A landscape with many peaks, sampled at points; each row gives a point and its height.
A climber steps from a point to whichever of its 2 nearest points has the largest rise for the distance, and stops where none of them is higher. Distance is the straight distance between rows; heights are no part of it.
(387) h=245: [ -4 -30 -21 -10  -4  -4   5 -23 -21 -21 -90 -13  34  18  29  -7  14   7
  -3  37  -2 -19  17]
(234) h=625: [  7 -13   2   9  24   7  36  20 -23  -8 -32 -38  53  -1  12  24   8 -17
  21   7  18 -22  16]
(637) h=504: [ 35 -12  18   5  18 -22 -54 -17  -6  -4   1  37 -29 -14 -13 -46  -2   9
  56  32 -13 -16  -4]
(92) h=90: [ 36 -54  26  -5   4   2 -37 -30 -15  31 -37 -13 -34  10  23 -36   2  21
   3  35 -10 -31 -11]
(126) h=32: [-44  -8   1 -24   0  25 -59 -36 -18  42 -18 -19 -26   5  31 -25 -17  36
  -8  31 -38  -2  -6]
(303) h=476: [-14  28 -40 -26 -12 -16  31  10  40 -12  20 -24  -3  10   3  16 -35  -2
   0 -40   4   6  10]
(239) h=206: [-20  -3  -6 -13  12  -7  21   3  49 -45   6 -14 -12  -3 -44 -37 -10 -22
  42 -12 -11  36   8]
(607) h=186: [  5   3   8  28  -8 -14   1 -12 -23  -7  36  64 -13   6  -8  18  43  -5
 -29  27  -8  -6  -6]
(780) h=97: [  9   7  16  -3   2   7 -39  13  20  27  -9 -15 -20  -4   0 -38 -28  29
   7 -37 -11 -24   0]
(546) h=212: [  5  24   1  27 -12  -7 -14 -10 -27  -3  42  68  -4  -9 -32  31  37 -27
 -38  15  21  15 -33]
(710) h=399: [ 42  15  28   7   8  35 -10  23  -1  42  34  37  -4   1  10  23  23  14
 -32   5  22  19 -24]
(620) h=530: [-32   8 -11 -14 -25  19 -10   2  -6  15  12  -6  -2 -16  11  24 -12  38
 -35 -25 -16   9 -11]
(675) h=185: [ 32 -42  22  28   8  18  24  22 -13  36  -7 -30  13   3  24   1  -3   8
  -8   0 -11  -6  16]
(753) h=413: [-25 -22  13   4 -17   4 -12 -43 -38 -16 -40  12  -7   7  20  -9  33  15
 -27  31 -38  -8  28]
(183) h=282: [-11  18 -30 -11  31 -32  10   5  23 -59 -39  -8  23  19 -23  -9   7 -21
  63  20   9 -11   9]
(583) h=600: [ -9 -37  22  -9 -33  44  -3  -1 -15  20  -1  10 -15   2  26  -2  40  19
 -60  43 -26  37  -1]
(80) h=223: [ 10 -20  37  27 -13  17 -14  -6 -37   5   0  52  -4   6  -6   8  50  -3
 -36  38 -24  15  13]
(217) h=543: [-20  17  -7 -25  -3 -14 -42 -16  28   9  15  52 -30  -2  -7 -17 -11  28
   0  14 -30  23  -9]
(285) h=465: [ 16   2  15 -15   6  -5 -61 -16  16  21  -8  34 -30  -7  -8 -42 -23  36
  26  15 -13   9 -18]
(733) h=519: [-13  19 -38   2 -23 -34  26 -16   7 -38  45 -10  -6 -14 -20  31  -7 -41
 -22 -23  41   7 -38]
(474) h=124: [ 33 -52  10   5  13  -4   3 -16 -17   4 -38 -24  -2  17  40 -12   8  25
   5  36 -16 -28  11]
(745) h=298: [ 41 -21  53  -9   4  31 -46   5 -16  44 -20  21  -5  -8  10 -15   2  30
  -4  26   0   5  -7]
(422) h=419: [  0 -14  28  19 -11  22  38  -1 -23  17  24  -5   5 -10  10  23  27 -26
 -49   8  23  26 -15]
(328) h=278: [ 34   6  12  16 -16  31  51  30 -13  31  -1 -42  14  18  40  19  -7 -21
 -25 -28   0 -18  48]
(176) h=373: [ -5  21 -29 -11  30 -30  29  20  24 -32 -32 -17  45  10  -8  21  -5 -16
  42   2  20 -12   7]
(102) h=64: [  5 -28   8 -13  -1   2 -45 -32 -13  32 -33 -19 -24  -3  36 -40 -26  33
   2  15 -13 -21  -1]
(123) h=481: [-14  36 -46 -21  15 -24  40  25  39 -49 -12 -10  44  20 -27  50   3 -38
  35  -4  36   7 -11]
(370) h=545: [  5   7   4   4  16 -16  21   7   7  13  27   3  -3  -1  15  12   0   6
 -17 -11   3 -13   0]
(381) h=209: [-26   6  -2 -17   1  -4   7  -7   3 -10 -24 -24  26 -17   3   9 -19   7
   0 -30   1  -5  16]
(111) h=611: [-23 -16   8 -11 -16  46 -19  -3 -19  26 -19 -25 -10 -11  17  -6  -9  42
 -36 -13 -27   6   2]
(119) h=342: [ 42   5  38  -8   4  41 -26  27   4  50  11   7  -9 -11   9   0  -1  39
  -9  -5   3  -5  -4]
(510) h=433: [ 16   7  16  27  22 -25 -39 -18 -12 -20  17  51 -16   2 -24 -15  22  -3
  51  31 -24  -9   9]
(246) h=493: [ 17   6 -12  18  40  -3  21  44  -1  11 -35 -52  46  21  12  12 -10 -19
  48   5  12 -51  24]
(449) h=475: [ 17  47   2  -5 -12  19  -2  40  56  12  47  11 -21   7 -29 -12 -27   4
  13 -48   0  22   0]
(714) h=597: [-16  28 -47 -25  -6 -31  41  -5  22 -58  21 -14  17   4 -24  43  11 -40
  -1 -16  44   5 -19]
(659) h=524: [ 14 -22  26  -6 -16  56 -28   9   1  41  -7  33  -5   5  12   4  34  28
 -59  39  -9  39 -14]
(778) h=176: [ 14 -19 -24   8  16 -18   4  -9 -12 -12 -57 -25  20  16  26  -8  -8  22
  28  13   3 -40  -1]
(222) h=492: [-28 -12 -23  -1   0 -32 -28 -29  -9 -22 -31  16  -5 -14   1 -26 -15  15
  25   2 -17  -5  11]
(197) h=260: [ 17 -26  36   9  -1  16 -31  -8 -31  13 -14  36  -7 -12  -1 -15  20  21
 -12  26 -15   2   4]
(323) h=701: [  0 -45  19   1 -22  49   0   7 -20  19 -17 -27  -4  -3  15 -17  21  30
 -36   9 -25  20  -2]
(559) h=354: [-14  20   8   6   9 -29  -2 -21  -9 -40  15  43  -8  -6 -24   3  28 -13
  23   9 -18  -7  23]
(432) h=331: [ 23  30  14  17 -31  31  35  23 -13  29  36 -24  -6  12  21  23 -17 -25
 -32 -47  11 -18  28]
(555) h=459: [ 37  -5  34  14  -2  64 -24  21   0  45   3  37   8  28  15  19  35  15
 -47  24  19  46 -34]
(616) h=402: [  6  35 -25   2 -20  -4  39  18   6   5  17 -29  15  15  16  28 -32 -14
  -9 -57  13 -19  25]
(696) h=326: [ 15  23   3  14 -34  33  17  18 -10  40  40  -5 -13 -15  11  28 -11 -14
 -68 -29  34  17 -26]
(355) h=639: [ -7   9  -5  -9   4 -23  -2 -10  25  14  37  23 -18   3  12   2 -12  21
   1  -4 -13  11  -7]
(98) h=167: [-21  -2  -7 -14  -6  -5  14  -9 -13 -32   8  -1  19 -31 -17  25   8   5
   6 -19   4   7   3]
(313) h=262: [-48  13 -36 -31  -4 -14   2 -21  26 -29 -42 -30  32   8  -3   8 -35   8
  15 -24  -1   6  10]
(769) h=503: [ -7 -19  12   7   8  10  47   3 -32 -13  -3 -20  33  -6   7  36  32 -26
 -22   3  23  -1   7]
(248) h=89: [-10  18  12  16  28  -7   4  31   4  -6  50   1  11 -13 -33   9   8 -22
  33 -11   7  -2  -7]
(602) h=88: [  5   7 -21   6  28 -16  10  31  32 -23   6 -25   0  11 -22 -21 -16  -5
  51 -23   0 -26   2]
(158) h=131: [ 11  -8 -19   1  25 -22 -11   0   4 -14 -30 -31   4  12   4 -32 -26  19
  47 -12   5 -38  -7]
(773) h=284: [ 14  31  -1  10 -20   0  13  15  -5  23  57  17  -4 -33 -12  28  -9 -21
 -38 -22  40  15 -38]
(231) h=249: [ -2  13  -2  28 -10  -7   4  10 -30  -1  58  19   9 -23 -29  33  14 -36
 -28  -5  44   9 -52]
(361) h=329: [-43  10 -49 -28   0 -28  -3 -32  31 -46 -56 -15  10  16 -16 -25 -36  -9
  44   0  -8  27   8]
(517) h=56: [  2  12 -16  19  19  -5   9  63  34 -14  47 -22   3   6 -45  -6 -19 -23
  53 -28  -3  -1   1]
(316) h=248: [-23  13 -15 -22   7 -23  31   0  50 -38  30  13 -26  -7 -31 -12   5 -33
  20  -2   1  35   2]
(743) h=512: [-31 -17   9 -11 -28  24  15 -30 -27  -2   0   8 -18   5  31  15  38   8
 -51  31 -25  15   5]
(628) h=397: [-36   2 -55 -20  -5 -38 -27 -48   5 -28 -64  -7   2   9   6 -37 -38   4
  43  10  -1   3   3]
(299) h=544: [-14  24 -16  -7 -18  -9  16  14  47  11  47   0 -23   2  -6   0 -37   4
 -12 -43  -7  22  -5]
(122) h=153: [ 43 -23  35  21  12  16 -10  27 -11  47 -15 -33   3   1   6 -26 -17   1
   8 -16  -6 -40  19]
(505) h=398: [-27   8  10  -3 -17   8  22 -26 -16  13  28   6  -4 -20  18  29   7 -13
 -52  -2  17  28 -18]
(58) h=123: [ 33  -9  20  13   8  -1 -39  11   8  38 -27 -34 -25   0   2 -48 -36   7
  19 -34   1 -54  12]
(689) h=227: [ 30 -14  -5   5   7   6  44  17  -6  27 -31 -42  21  28  46  14 -13   5
 -11  -3  -6 -22  33]
(218) h=328: [-10 -20  10   8   9  -9  16 -29 -34 -29 -42   1  15  11  19   3  34  -4
  -2  29 -11 -15  23]
(110) h=460: [-35  25 -22  -6 -34 -17  20 -33  -6  -1  43 -11  -8 -10   4  32 -10 -23
 -51 -24  30  18 -38]
(682) h=125: [-19   4  -7  11  18 -14  21  19 -17 -30  34  -5  36 -20 -24  37  14 -29
  25  -1  16 -11   2]
(634) h=295: [-19  24  -1 -10   2 -22   7  -5  18 -42  36  47 -17 -10 -41  -4  26 -32
  19   9  -7  27  13]
(143) h=596: [  7 -18 -13   8  12 -48 -34 -29  -9 -20 -30  21 -23  -4 -15 -47  -9  -5
  52  22  -6 -24   6]
(561) h=162: [ -8   3  15  -4  11   1 -21  11  35 -27   8  25 -15 -16 -61 -49  -1 -11
  39  -3 -12  37  -3]

For each start below, name the point where the climber stops.
(197) | (583)
(387) | (583)
(98) | (143)
(122) | (299)

For each start below, name every point that the climber comes to, in order.
(80) | (197), (745), (119), (710), (555), (659), (583)
(682) | (98), (381), (313), (361), (628), (222), (143)
(239) | (316), (634), (559), (510), (637), (143)
(561) | (634), (559), (510), (637), (143)
